Each row is a point on a landscape with many peaks, with its height.
A climber steps from a point to whichever of its 2 nearest points has the largest rise for the distance, and stops where none of them is higher. Distance is the straight distance between rows; heights are no part of it.
kose h=2.70: [-40 -15  19  30  15  29  11  -2  12 -34  -5  23   5  13  11  22 -30   6
  35  35 -31]
vatek h=2.36: [ 27  -2   3 -11  18  16  18 -18 -44  -4  43  -2   6 -42  19 -18 -15  12
 -16  12  18]
Beku h=2.43: [  0  -5 -42 -21 -24 -35 -20  -1   0   5  -7 -10  28 -14  32  16  30 -10
   8  -5 -27]
dima h=1.89: [-15  17  28 -14  -5  14  31 -16  38 -10  16   5 -14  43  -3   0 -31 -23
  20  18 -10]
kuv h=3.96: [  4 -23  -1 -36  35 -28 -14 -11 -38   1  26   4   2 -13   8  26  10  13
 -22  10   0]
vaz h=2.02: [ 18  -5   1 -43  18   4   3 -18 -48  -9  54   3 -29  -8 -10  12   1   1
   2  25  16]
melun h=2.58: [ 37 -24  15   8  36  14  31  -3 -49  -8  37   3   4 -26  16 -24 -29   2
  12  14  18]
Lam h=3.07: [-13  -2  27  23 -27  30   4  12  21 -30 -20  -1 -11 -13  -7  -7  -1 -28
  20   1  -3]
mibu h=4.59: [-12  19  32  20  -7  -3 -22  16   9 -20 -41 -19  -3 -23  -5   1  26   6
   1 -58   0]
Veni h=4.05: [-26   7   4   1 -16   7 -28  29  -3  -7 -36  17   9 -22 -26  28  37   8
 -15 -43  -5]
muli h=0.54: [-40 -11  62  20 -11  27 -24   7  24   8 -33  -4 -14  20  -1  23 -17  18
  14 -19  -3]
zalis h=4.88: [-13   4 -61 -22  -8  17 -14   8 -12  20   6  -3  39 -15  10   3   3 -17
 -19   5 -33]
Mon h=1.69: [  0  24   6 -28  -1   1  16 -25  21  -1  40  -7 -21  34 -26  -9 -40 -19
  13   5 -13]
Nik h=5.50: [ 49 -16 -17  13  14 -55 -22 -18 -31  -3  -2  -8  14 -21  24 -15  46  19
 -23 -19  16]
Befod h=3.25: [ 32  15 -48  -2 -17   3  12 -25  -6  -6   9 -44   6 -11  10 -27   5 -19
  -8   3  11]
Sif h=5.45: [ 26  -8 -20   4   3   9  12  15 -21  -3 -12  30   5 -20 -23 -16  32  -4
  -8 -13  -1]
piv h=2.69: [ 19 -13 -51 -14 -28 -39  -9 -21   4   6   0 -36  21 -15  43   4  20  -6
  10  -4 -21]
Tubov h=1.12: [-30   0   1   0  37 -10 -12   8  -6  41  21  -4  -6  40 -25  32 -50  17
 -13  19   6]
sota h=3.75: [-20  -7 -29  -5 -11  -9 -25  33  -3  -3 -31  18  25 -29  -8  14  35  12
 -12 -22 -16]
vez h=3.99: [  8  15 -27 -14 -25   8  25 -18  39   1  -7 -21  13   6  -4 -14   0 -16
  -7 -10  -9]
lupuv h=3.45: [ 20   1 -45 -28   0  -8  -8  -4 -35  -3  37 -17 -42   7  -9   1  14 -11
  12   9   6]
Feb h=1.72: [ 43   0   9 -22 -12   0  10 -45 -25 -30  34  -1 -13 -20   9 -10  33 -12
  -3   9  30]
Sofub h=5.66: [ 54  -1  26  41  23 -35  15 -17 -22 -11   6  21  -3  -4   7 -43  32   1
   7 -19  29]
vup h=2.85: [ 21  -9  14  19  41   6  22  -6 -20  -3  26 -25   3 -18  10 -27 -45 -11
  17  24  12]
revu h=0.91: [ 24   3  40  28  -9  -4  19  16  -8 -23  -1  52 -31  17 -30 -15  45  -6
  35 -15  19]
mok h=3.38: [-10  15 -44 -24 -16  20   2   8   8   1   8 -14  -9   2 -33   9  -2 -30
  10   2  -9]
Bove h=3.59: [  4 -35 -14 -22  30 -37 -18  17 -42  22  19  12 -22   3  18  22  13  19
 -19  -1   1]
Bukor h=5.16: [ -6   3   8  32 -20  26  36   9 -12 -35  -4  12  27  -6  15 -32 -16 -13
  10  32 -13]
ris h=0.65: [-43 -15  61  30  -2  34 -14   4  16  13 -23 -11 -28  39  11   8 -30  26
  27   7  -5]
vebi h=4.96: [  7  28   0  29  -2 -20 -23  12  -2 -10 -42 -22 -15 -25  -4  -1  34  16
  12 -60  20]
Vum h=1.04: [ 33  -4  17  12  -6 -14  11  -5  -5 -19   2  36 -17   6 -24  -9  46 -17
   9  -7  26]
vun h=2.29: [-20 -18 -26 -19 -22  11 -24  42 -16  16  -8  28 -20  12 -36  18  32   3
  -1  -7  -3]
tadod h=3.12: [ 12   0 -48 -26 -16 -28 -26 -14 -13  15  27 -39 -15 -22  54   7   9  -3
  14   6 -13]
neki h=3.08: [-33  -7  25  20  26  12  18 -12  33 -15   1  33   2  39  19  21 -46  19
  33  30 -32]
Dof h=4.48: [ -3  22 -56 -32 -16  -8  10 -20  35  17 -12 -26  -5  18  -1 -11 -12   0
  10 -13 -19]
mezo h=4.99: [ 20  -6 -64   9 -14   4  -3  29 -21   1 -28  13   3 -29 -11 -14  33  -5
   3 -22 -10]
gife h=3.78: [ 17   0 -52 -38   4   5 -16   4 -44   4  31   4 -28 -24  12 -10  11 -12
   4  -4 -11]
Tez h=4.07: [ 22   1 -46 -48   1  26  -1  -4 -43   1  36  21  -5 -29   3  -3  20  -9
 -12   7 -14]
fepad h=5.46: [  5  -9 -62  -8 -21  10  -8  27 -26  13 -17   6  29 -28   7 -19  20 -11
  -6  -6 -17]
siril h=2.46: [-33  -7   7 -15  -9  21 -21  37 -13  25   3  17 -10  29 -39  23  16  15
 -12  20  11]
nura h=5.78: [ -1  -2  14   7 -17  39  28  11  -2 -40  12  17  19  -9   3 -21  -6 -38
  16  40 -16]
rup h=5.62: [ 42 -23  21  27  40 -32  13  -1 -40  -6   8   1  11 -23  16 -27  -6  19
  -9   2  31]
gunip h=0.97: [-31   4  20  18  21  22  -5   5  22  40  -1   8 -12  34 -24  36 -46  11
  -3  11   0]
Tar h=2.12: [-23  -4 -35 -10 -29 -10 -27  31  -3  22  -3  -4 -20  27  -9  16  27  -5
  12   3   7]
gelad h=1.88: [ 35  -8   4 -36   0  -1   5 -34 -36 -19  46   7 -36 -15  -1  11  28   4
   4  18  25]
Rud h=5.96: [ 22  -5   4   8 -12  35  18  23 -10 -13 -10  44   0 -27 -35 -17  27 -20
   7 -17  -1]
Sivi h=5.54: [-10  -4  15  25 -10 -13   6   6 -11  15  -4   9  59 -17  17 -15 -12  -1
 -53 -11  -1]
zalos h=0.33: [-32  -7  43  14  -5 -21 -37  25   9  28 -19  -4   1  22 -19  25  15  39
 -25  -1  14]
lozez h=2.87: [-34 -10  63   9  16  32 -12  36   5  24  -5   4   4  30 -24  11  -5  26
  19  44  23]
loka h=0.44: [-44  -6  56  18  -8  -3 -28   7  32  25 -28 -11  -7  23  -7  29   2  35
 -11 -26   5]
Vin h=1.37: [ 36   3  14  -5 -16 -23  19 -38  11 -20  22 -29 -16  17   3   4  15 -28
   9  12  21]
kubol h=2.67: [-37   6  -6  -8 -25   0 -24   8  32  43 -21 -12 -12  42 -10  24  11  26
  -6   0  -9]
lusip h=2.28: [-20  18  34 -31 -25  16  11 -12  56  17  -9  15  -4  57 -17  22  -7   6
  -6   1   0]
mose h=6.29: [ 10   1  -1   7 -21 -26   6  -9   3   7  -2 -12  59  -8  22 -16   7  10
 -50 -14  -7]
faf h=4.11: [ -7 -11   7  43  26  -3 -10  23  -4   4 -39 -12   6 -37  -6 -12  -7  11
 -12 -29  12]
tamur h=4.29: [-21   1  19   3 -17  27 -23  17   5 -14 -39  -4  -9 -23 -24  18  22  -5
   2 -41  -2]
riva h=1.23: [-16  -1   8 -13  46  -3 -13   1 -20  21  47   4  -2  28 -26  32 -52   8
   1  24  -1]
luzo h=2.18: [ 16   2  18 -36  21  19  10 -27 -40 -16  59   7  -8 -40   4  -4 -18  10
  -1  26  10]
lopur h=3.61: [ -5  16 -51 -13 -31  17   9  -1  20   1 -13 -23   6 -10 -25  -3  18 -26
   2  -3  -7]
seka h=3.66: [ -5  -1  20  19  31  11  21 -15  31  -2 -16  43  22  24  39   2 -46  19
   4  16 -34]
resid h=3.98: [ -3  13   4  28 -11  38  34  -3  38 -18  -4 -13  -7   3   2 -32 -36 -25
  30  19 -14]
kuz h=4.95: [  2  12 -39 -32  -2 -18  14 -20  50  18 -16  -9 -11  35  -5  -8 -22  11
   8 -26   2]
Pib h=2.76: [-35  -5  33  22 -22  32   9   5  27 -26 -12  13 -14  15  -3   8 -17 -12
  27  24 -21]
reto h=5.32: [ 27  -5 -18   2 -15 -45  -7 -16 -10  -2  -2 -24  35 -19  25  -7  31  16
 -29 -13   5]
tafed h=2.07: [-17  21  18 -16  -9  25  15 -13  56   2  -7  21  -8  32  -7  10 -26 -23
  10   1 -14]
Tunar h=2.71: [-27   2 -51 -34  -5 -10 -15  -9  24  35 -16   6  15  19  11  24  -6   3
   0  -9 -35]
fofu h=0.82: [-37   9  39  17   1  49  -7   6  32  28 -11  10 -28  45  -7  23 -49   7
  23   3  -7]
muval h=4.92: [ -4   5   7 -11  30  -5  13 -25  49  19 -18  17  -2  29   3  12 -40   8
  -5 -11   1]
dis h=3.67: [ 11  20  19  26 -29  22   4  20   0 -42 -34  17  -1 -29  -7 -34  33 -12
  10 -25   4]
maka h=2.66: [-29   3  33  -1  11  39 -20  35   2  43   3   2  -2  28 -41  12   1  23
  -2  37  15]
bobud h=3.49: [-31 -29  38  49  45  -3  -9  21   3   4 -25  -2 -10 -12  -5  12 -35  15
  12  -4  12]
zira h=5.49: [  1  16 -23 -34  17  -3   7 -24  45  19 -23  14  12  35   2  -1 -30  13
  -4 -26   8]
boga h=3.95: [ 10   6 -21 -32  -2 -14  -8 -24 -25   4  37 -18   9 -44  45   2   0  34
 -41  13  -2]
dav h=1.53: [  8  14   3 -33   7  -5  10 -30  10  -3  38 -21  -8  11  -3   7 -23  -9
   1   6 -12]
Sog h=4.55: [-11   8   6  39 -19  32  30   8  19 -29 -17  -9  11 -16  20 -41 -30 -13
  15  28 -19]
som h=6.58: [ 12  -8   1  -4  -4  36  27  21 -15 -27   2  28   7 -17 -23 -13   9 -40
  14  17  12]
Maro h=3.47: [-21 -12 -29 -13   3 -15 -17  15  -2  -1 -16   9  18 -14  -7  26  18   0
 -25  -6 -21]
Mef h=1.18: [ 35  -9  23  16  -2 -20   7 -15  -9 -31  16  -1 -10  16  -9 -10  31 -22
  15  -1  35]
ser h=2.47: [-24   6  21 -12 -22 -14  -2  -4  46  26  -9  -2  -4  48 -12  24  13  21
 -15   4   5]
diti h=3.79: [-25 -12  37  41  38   0 -16  21   7   0 -42   0  12 -28  -1   8 -25  16
  -4 -28   5]
Mobaf h=3.15: [-25 -26  51  27  22  -2  -9  30  -7  21  -9   5  -8  18 -18  21 -23  23
   7  16  27]
Gadu h=4.43: [ 28  17  26  57 -21 -19   7   9  -7 -34  -6  -4  16 -11  31 -52  16 -12
  -3  -2  20]
Gupe h=6.42: [ 51  -9  11  22  29 -48   2 -13 -31 -10   7   8   9 -13   6 -23  30  13
 -16 -18  30]
mumo h=4.46: [ 22 -17  -6 -32   5 -33 -15 -23 -29  -7  17  -2  10 -33  39  13  29  22
 -37   8  -3]
guf h=3.14: [-25 -13 -13  -8   8 -24 -14   1  11  22   2  -4   5  19  -9  35   0   1
 -17   0  -6]
tetob h=4.02: [  7  22  25  49 -31   2  14  22  -8 -39 -33   7  18 -14  18 -45  14 -14
   2  -3   6]
gup h=4.94: [ 37   2  27  46   9 -23  20  10 -29 -31  -8  18  19 -16  28 -50  16  -5
   5   2  26]
Losak h=3.56: [  2   3 -34 -35   2 -21 -17 -25 -11  13  31 -21   1 -32  50   7  -3  22
 -17   7 -26]
vune h=4.24: [  2  -3  27  -2  39  -7  21 -25  42   9 -23  25  12  25  36 -10 -55  17
   7   2 -12]
fedi h=2.91: [-28   4 -37 -14  -7 -16 -18  -1  25  33 -15  -8 -11  27  -4  34 -15   5
 -10 -10 -21]
Toti h=1.54: [ 46  10  -3 -10 -17  -7  16 -45  -7 -25  34 -31 -19  -4   3 -18  19 -27
  -1  15  23]
Sesun h=3.10: [ 23  -5 -42 -13   5 -19   0 -12 -13   3  13 -33 -13  -4   5  -1   7  -8
  -2   3  11]
reb h=4.52: [ 17  12 -11  41  11  -9 -14  24 -16   1 -45 -16   1 -38  -9 -29  16  16
 -10 -50  25]
siko h=0.22: [-19 -14  40  -2  14 -38 -19  20 -11   7 -13  21   6  15 -21  32  19  18
 -25   6  17]
benab h=1.36: [ -9   7   2 -34  25  -7 -10 -18 -15  14  44  -9  -6  15  -9  24 -31   2
 -14  18 -13]
bug h=4.42: [  1  -1 -35 -41  -6  21 -10   1 -26   1  23   7  24 -32   6   8  20 -15
 -26   7 -27]
Dafub h=3.60: [ 25  19 -32   7 -21   8  32 -17  21  -1   1 -37   9   1  -6 -31  -7 -24
  -9  -1   8]
delep h=3.54: [ -7  18  -7  21  15  24  27   1  21  -4   4 -21 -17   2 -20 -21 -45 -26
  21   8  -2]
nanaf h=3.37: [ -5  16  44  21 -35  11 -10  13  19 -47 -30   2 -13  -7  -2  -5  34 -18
  25 -15  -2]
Tib h=3.16: [ 11   7  -2   6  29   7  18  -7 -12  -4  38 -31 -20   1 -19 -12 -47 -22
  24  14  13]
Mel h=2.50: [-18  -2 -49 -16 -23 -20 -11  -1  23  17 -15  -3  21  -2  25  19   5 -12
  13 -12 -44]

Where does a climber stop that starts at each point below?
kose: zira
Pib: Gupe
zalos: vebi
Sesun: fepad
benab: vebi
Tunar: vebi
Vum: som
revu: som
Beku: mumo
melun: som
ser: vebi

Call two points neighbours if one is among the 2 nearest of the other. Go from one point of each pair to the other, from neighbour to neighbour, staying as high as possible. Name the lowest point that can't be avoided.
mose, som: kose
fepad, vez: Sesun
som, fepad: mezo
Gupe, mose: reto
